Each row is a point on a tangle of strands that fork, close into loops and nearly touch. The rows are in no order.
Two points are linked if the straight distance between their rows is under 6.09.
K427: -3.23  4.51 -0.75 -0.51  1.32  1.17  2.47 -2.87 -0.08 -1.30 -4.93 -0.71  0.70 -1.13 -2.85 -2.33  3.77 -0.53  0.93 -3.07 -0.09
K985: -1.48 -3.53 -4.20  0.18 -2.65 -2.54 -1.43  1.53  2.48 -4.14 -1.15  2.74 -0.29 -0.02  1.68  0.55  1.13  4.98 -3.72 -1.96 -5.41
K425: -2.26  4.39 -0.36  1.46  2.73  2.69  1.31 -0.85 -3.40 -0.09 -5.55  0.94 -1.18 -3.14 -2.04  0.29  4.28 -3.04 -0.68 -4.84 -0.80
K89:  1.47 -6.16 -1.00  1.42 -1.60 -0.56  0.02  2.69  0.16  1.18  5.20 -1.63  2.34 -0.89  1.93  4.01 -0.04  1.55  0.63  1.71  0.99
K262:  5.05 -1.52 -3.01  1.05 -2.03  3.28 -1.73 -0.91 -0.38  2.50  3.27 -0.94  5.03 -4.46  0.14 -1.28  4.56 -1.87  0.19  3.12  6.04
K566: -1.13 -5.78  0.95  0.13 -2.32  1.46  0.39  5.86 -0.91 -0.10  2.07 -3.04  0.89  2.49  1.32  1.10  0.60  2.22 -1.49 -0.43 -3.18
K44: -1.71 -0.84 -0.11  0.52 -1.93  0.48  1.07  1.36  0.20  0.52  1.55 -2.58  1.28 -0.67  0.97  0.71  1.14  2.55  1.81 -0.18 -0.52
K552:  0.86  4.21  1.10 -1.72  1.35 -0.13 -1.10 -4.67  4.80 -1.06 -0.47  3.62  1.59 -4.51 -2.07 -2.97 -0.19 -0.35 -1.26  3.95  1.70
K838: -2.16  1.00 -0.82 -0.51 -1.51 -0.13  1.67 -1.78  4.23 -1.55 -1.85 -1.46 -0.77  3.66  0.23 -2.92 -0.24  2.87 -0.23 -4.40 -3.87
K87:  0.30 -4.09 -1.72  0.51 -2.27 -1.35  0.65  2.18  0.88  0.33  4.02 -0.24  1.98 -1.22  1.42  3.28 -0.12  3.11 -0.15  0.71 -0.66
K728:  2.54 -3.85  1.21  2.52  1.07  0.47 -3.30 -0.55  1.52  1.68  3.51 -1.98  2.32 -0.90  1.43  3.73 -1.57 -0.07  1.95  5.29  3.36
K665:  1.07  5.12  1.66 -0.13  0.92  2.22  2.08 -0.68 -4.69  3.45 -0.58  1.16 -1.56  2.44 -3.48 -1.73 -0.13 -3.73  2.19 -0.42  0.90
K827:  0.72  3.35  1.45 -0.07  2.11 -0.47 -2.65 -4.17  4.74 -0.59  1.75  4.64  1.20 -3.61 -0.77 -1.71 -1.73 -0.12 -0.49  4.75  2.06
K995: -0.86 -4.73 -4.41 -0.02 -1.55 -1.49 -0.27  5.01 -1.34 -3.76 -0.13 -2.90  1.30 -2.90  2.91  0.90  2.79  4.05 -1.62 -2.69 -2.30
K588:  0.24  0.93  0.09 -2.42  0.76 -3.70  2.01 -3.07  3.01 -1.02 -0.61  1.99 -3.36  4.02 -0.84 -0.14 -5.42 -0.78 -0.33 -0.68 -0.92
K526:  2.03  1.06  1.37 -0.25  1.65 -2.73 -1.76 -2.62  1.04 -0.12  1.36  2.44 -0.82 -0.08 -1.08  1.68 -5.03 -0.77  0.25  5.56  2.01
K400: -1.91 -1.50  1.86  0.76  0.08  1.22 -0.96  4.06 -2.28 -0.41 -0.31 -4.36 -0.89  1.19  2.46  1.10  0.23  0.11  1.38 -1.74 -0.25
K922: -2.41  1.59  0.94  0.40 -0.29 -1.06  0.16 -3.94  5.88 -0.61  0.80  3.58 -0.83 -0.39  0.20 -1.27 -1.38  1.78  0.69  0.37 -0.61
K23:  1.59 -6.64  0.90  2.00 -0.85  0.52 -0.98  2.40  0.00  1.94  4.89 -3.24  2.18 -0.27  2.36  3.79  0.11  0.36  1.53  2.69  2.04
K962: -0.54 -6.04  1.03  0.69 -1.76  1.11  0.16  6.08 -1.97  0.69  3.67 -4.09  0.84  1.08  2.39  1.57  1.40  1.41 -0.39 -0.63 -1.06
K117: -1.12 -1.93  1.93 -0.65 -0.14  0.08 -0.70  3.49 -1.75 -1.96 -1.82 -3.90 -1.54  3.96  1.55  1.58 -2.21 -0.40 -0.20 -1.07 -1.10
K287: -1.75  3.62 -1.02  0.16  2.03  0.52  2.30  0.61 -3.47 -1.27 -4.04 -0.74 -2.30  1.36 -0.39 -0.25  0.40 -2.02  1.56 -4.82 -0.58
K34: -1.37 -4.14  2.00  0.54 -1.76  1.15 -0.77  1.91  3.92 -0.06  0.98  1.88  0.27  5.08  1.40  1.79 -1.67  2.26 -3.17  0.53 -3.83
K275: -0.15 -1.44  0.37  1.08 -0.53  0.45 -0.66  0.40  0.54  1.51  2.21 -2.90  1.53 -1.46  1.23  1.77  0.23  1.35  2.12  2.63  1.29
K490: -1.31 -4.93  2.65  0.16 -1.50  1.90 -0.52  4.65  0.69 -0.58 -0.05 -3.26  0.41  4.24  1.61  1.35 -1.04  1.54 -1.77  0.51 -3.05
K970:  0.93  5.61  0.04 -3.82  0.91 -0.14  0.72 -3.57 -0.05 -1.76 -3.15  1.16  1.29 -3.00 -5.22 -3.05  1.98 -2.29 -2.30  1.22  2.34
K683: -1.15 -4.22 -3.12  0.20 -1.85 -0.25  1.13  6.27 -3.75 -1.55  1.80 -2.65  0.47 -1.63  1.95  0.26  3.03  2.66 -0.59 -3.65 -2.08
K479: -0.68  3.68 -0.15  2.11  2.84  2.16  2.24  0.38 -4.88  0.64 -4.97  1.72 -2.50 -2.60 -1.08  0.89  2.26 -3.58 -0.51 -5.20 -1.74
K239: -2.46  4.53 -0.39  0.33  2.05  2.22  0.40 -1.29 -2.55 -0.20 -4.66 -0.08  0.62 -2.85 -2.36 -0.80  4.64 -2.04 -0.04 -2.62  0.51
K69: -0.14  3.53 -0.03 -2.41  1.84 -2.21  1.07 -5.55  4.70 -1.61 -2.30  4.15 -1.33 -1.65 -1.95 -3.31 -2.67 -1.40 -0.03  1.34  0.04
K843: -1.28 -4.03  2.37  0.24 -1.78  1.21 -0.57  2.49  2.79 -0.50  0.15 -1.19  0.30  4.43  1.53  1.92 -2.06  2.03 -2.23  0.62 -3.23
K685:  0.90 -2.24  1.13  2.00  0.40 -0.20 -2.29 -1.08  2.50  1.49  3.44 -0.68  2.04 -1.20  1.04  2.96 -1.62  1.12  1.22  4.35  1.98
K336: -0.77  3.79 -1.02 -0.77  1.36 -0.42  2.60 -0.32 -3.65 -0.38 -3.17 -0.17 -1.84  1.71 -1.83 -0.60 -0.54 -2.20  1.80 -2.45  0.27
K110: -1.51 -2.14 -0.90  0.55 -2.63 -1.91  0.09  0.24  3.24 -0.70  3.62  4.35  0.17  0.74  0.96  1.96 -0.60  3.84 -1.75 -0.47 -2.06
K385: -1.97 -3.49  0.32  0.33 -2.18  0.51 -0.56  0.56  4.72 -0.37  1.36  3.96 -0.80  5.31  0.76  0.29 -0.77  2.79 -3.35 -0.87 -4.48
K291:  1.88  5.10  0.87 -3.67  0.84 -0.21 -0.14 -4.50  2.97 -2.10 -1.95  2.06  2.08 -4.50 -3.95 -3.15  1.18 -1.25 -2.62  3.07  2.48
K642:  0.60  0.21  1.11 -1.43 -0.46 -2.10  1.51  0.66 -2.70  0.10 -0.20 -1.21 -2.50  4.28 -1.10  1.72 -4.25 -1.35  1.48  0.70  0.24
K188: -2.02  1.10  1.12 -0.25  0.09 -1.65 -0.28 -3.65  5.87 -1.68 -0.36  2.52 -2.22  1.88  0.86 -0.71 -2.67  1.23 -0.31 -0.67 -0.92
K988:  1.80  0.37  0.41  2.86  2.70  3.30 -2.88  0.54 -4.10  3.48 -0.80 -1.52  2.39 -5.05  1.59 -0.82  5.00 -3.38 -0.15 -1.43  2.44
K784:  3.04  5.55  1.97 -1.74  0.24  1.84  1.06 -1.05 -4.31  3.07  0.33  1.04 -0.39  1.20 -4.02 -2.31  0.56 -3.38  0.77  2.31  2.64
K925:  4.31  0.18  0.08 -0.18  2.05 -0.12 -2.75  1.19 -6.29  2.64  0.48 -1.24 -0.65 -1.14  0.41  0.61  0.08 -2.98  1.79  2.88  3.85
K47: -0.76  0.95  0.45 -1.88  1.63 -3.26  0.27 -3.94  5.14 -1.86 -0.42  3.70 -3.78  3.29  0.13 -0.37 -4.73 -0.65 -0.77 -0.81 -0.73
K33:  4.84  4.14  0.94 -1.96  0.57  0.92 -0.57 -0.20 -5.62  2.85  0.79  0.77  0.15 -0.59 -2.62 -1.17  1.24 -3.16 -0.19  2.75  3.92
K502: -1.11 -0.98  1.36 -0.67 -0.61 -0.68 -0.27  1.11  0.69 -1.66 -1.58 -2.83 -1.19  3.28  1.04  1.68 -2.99  0.58  0.05 -0.13 -0.86
K209:  2.90 -0.35 -1.08  1.71  0.52  3.75 -2.81  0.05 -2.96  3.75  1.01 -1.83  3.80 -4.58  1.06 -1.49  5.81 -3.08  0.18  0.18  4.29
K675: -0.48  1.10  0.33 -0.77  0.44 -1.38  0.43  0.58 -2.12 -0.88 -1.82 -2.18 -1.46  1.56  0.05  1.14 -2.34 -0.71  1.71  0.48  0.73
K694:  4.82  1.64  1.21 -0.79  1.11  0.65 -1.59  0.78 -6.76  3.86  1.47 -0.07 -0.77  0.04 -1.17 -0.11 -0.02 -2.97  1.60  3.20  3.40
K762: -1.87 -1.00 -0.87 -0.35 -2.47 -0.08  0.75 -1.17  5.04 -0.96 -0.29  0.52 -1.24  4.60  0.06 -2.42 -0.49  3.21 -1.76 -3.49 -5.12
K958:  0.58  0.06  0.95 -1.88 -0.25 -3.14  1.80 -1.44  0.80 -0.31 -0.16  0.70 -2.73  4.77 -1.16  1.53 -5.63 -0.93 -0.01  0.89 -0.30
K932:  2.29 -5.81  1.12  2.46  0.05  0.95 -2.49  1.10 -0.11  2.13  4.01 -3.81  2.07 -0.85  2.29  3.31 -0.14 -0.57  2.52  3.94  3.37
K74: -2.14 -2.21  1.40  2.07 -0.13  1.98 -0.21  5.14 -3.10  0.79  1.78 -3.99 -0.22 -0.52  3.03  0.25  2.54  0.52  1.30 -3.34 -0.70
K556: -2.20  0.13 -0.05  0.86 -2.07 -1.46  0.85 -2.03  4.66 -0.09  2.65  3.73  0.00 -0.25  0.39 -0.01 -0.45  3.37 -0.05 -0.09 -1.34
K620:  0.26  4.38 -0.58 -1.91  1.26 -0.39  0.70 -2.47 -0.83 -0.80 -3.34  0.05  0.61 -1.92 -2.80 -1.88  0.65 -1.50  0.00  2.06  1.92
K865:  1.08  2.51 -0.01 -1.31  0.85 -2.35  0.56 -2.46  0.08 -0.46 -0.82  1.00 -1.18  0.05 -1.83 -0.17 -3.81 -0.96  0.93  3.69  1.48
K901: -1.73  3.08  0.79 -1.05  1.40 -1.29  0.16 -5.53  6.67 -1.51 -0.57  5.16 -1.27 -1.72 -0.61 -3.29 -1.03 -0.16  0.83  0.64 -0.25
K804: -1.09 -2.81 -0.44  0.32 -2.90 -0.33  1.18  2.33  1.06  0.16  2.78 -1.23  1.21  0.24  1.05  1.68  0.14  3.57 -0.02 -0.27 -1.74
K15: -1.12 -4.43 -4.27  0.08 -2.30 -1.92 -0.94  3.51  0.67 -4.24 -1.05 -0.80  0.95 -1.61  2.23  0.95  1.55  5.18 -2.98 -1.96 -4.37
K791: -1.53 -3.32 -0.53  1.89 -0.80  1.36  1.01  5.98 -3.98  0.82  3.09 -2.99  0.15 -1.41  2.71  0.09  3.38  1.00  0.65 -4.10 -1.00
K727: -1.75 -2.79 -0.93 -0.01 -2.49  0.32  0.23 -0.23  4.98 -0.65  0.55  2.45 -1.45  5.38  0.06 -1.36 -0.48  3.27 -2.91 -2.41 -5.91
K180:  0.65  3.87 -0.55 -3.09  1.33 -2.56  2.62 -4.83  2.44 -1.11 -2.29  3.18 -1.51 -0.40 -3.22 -3.32 -3.24 -1.70  0.24  1.08  0.12
K578:  4.00 -0.48  0.11  1.29  2.72  0.83 -3.82  1.16 -6.00  2.74 -0.30 -1.94  0.29 -2.73  2.05  0.12  1.50 -3.63  1.13  1.50  4.07
K78:  0.61  3.93 -0.70 -2.32  0.76 -1.88  2.39 -2.95 -0.56 -0.42 -2.14  1.01 -0.95  0.26 -3.14 -1.97 -2.40 -1.60  0.95  1.63  0.97
K859:  4.07 -1.86 -2.45  1.70 -1.70  3.75 -2.25  0.12 -2.73  3.56  2.19 -0.98  4.82 -4.98  0.77 -1.87  6.09 -3.23 -0.03  0.44  5.55
K319: -0.88  2.79 -0.18  1.67  2.29  1.44  2.46  2.01 -4.98 -0.40 -3.71  0.54 -3.72  0.36  0.73  0.70  0.31 -3.05  0.83 -6.18 -1.83
K57: -3.17  3.37 -0.39 -0.11 -0.08  0.80  2.74 -2.07  1.11 -1.07 -3.41 -1.40  1.05 -0.43 -1.31 -2.25  2.52  1.17  1.68 -2.79 -0.65
K790:  0.30  4.11 -0.11 -0.71  0.92  0.43  2.76 -0.31 -4.77  1.72 -1.44  0.70 -1.96  2.13 -2.97 -0.95 -0.54 -3.09  2.14 -1.15  0.55
K736: -2.64  2.39 -0.57 -0.23 -0.76 -0.08  2.25 -1.75  2.65 -1.53 -2.84 -1.76 -0.07  1.71 -0.18 -2.30  0.48  2.02  1.29 -3.76 -1.91
K241: -0.85 -3.62 -3.04  0.22 -2.27 -2.59 -0.98  1.87  2.21 -2.72  1.62  3.73  0.29 -0.17  1.79  2.56  0.06  4.47 -3.37 -0.92 -3.19
K187:  2.23 -0.85  0.67  2.85  3.07  1.70 -3.29  1.64 -5.15  3.05 -0.59 -2.27  0.88 -3.75  2.80 -0.05  2.54 -3.27  1.25 -0.24  2.91
K797:  0.74  1.86  1.47  0.24  2.19 -2.07 -2.75 -3.44  3.12 -0.52  1.42  3.62 -0.22 -1.57 -0.55  0.49 -3.95 -0.38 -0.11  5.16  2.20

A piece is all that can be reached along the links. How many separate loops has the piece of each point below (a circle has one, a figure eight two, a Y none), and how many tips (points with one link)?
K578 -> loops 0, tips 2
K995 -> loops 2, tips 0
K275 -> loops 1, tips 0

Name the points in between on the shortest way along the links from the first point to the second, in order.
K87 / K728 -> K89 > K23 > K932
K827 / K241 -> K797 > K526 > K865 > K78 > K180 > K69 > K901 > K922 > K556 > K110
K239 / K665 -> K425 > K479 > K319 > K287 > K336 > K790
K838 / K479 -> K736 > K57 > K427 > K239 > K425
K117 / K180 -> K502 > K675 > K642 > K958 > K588 > K47 > K188 > K922 > K901 > K69
K187 / K287 -> K578 > K925 > K694 > K33 > K784 > K665 > K790 > K336
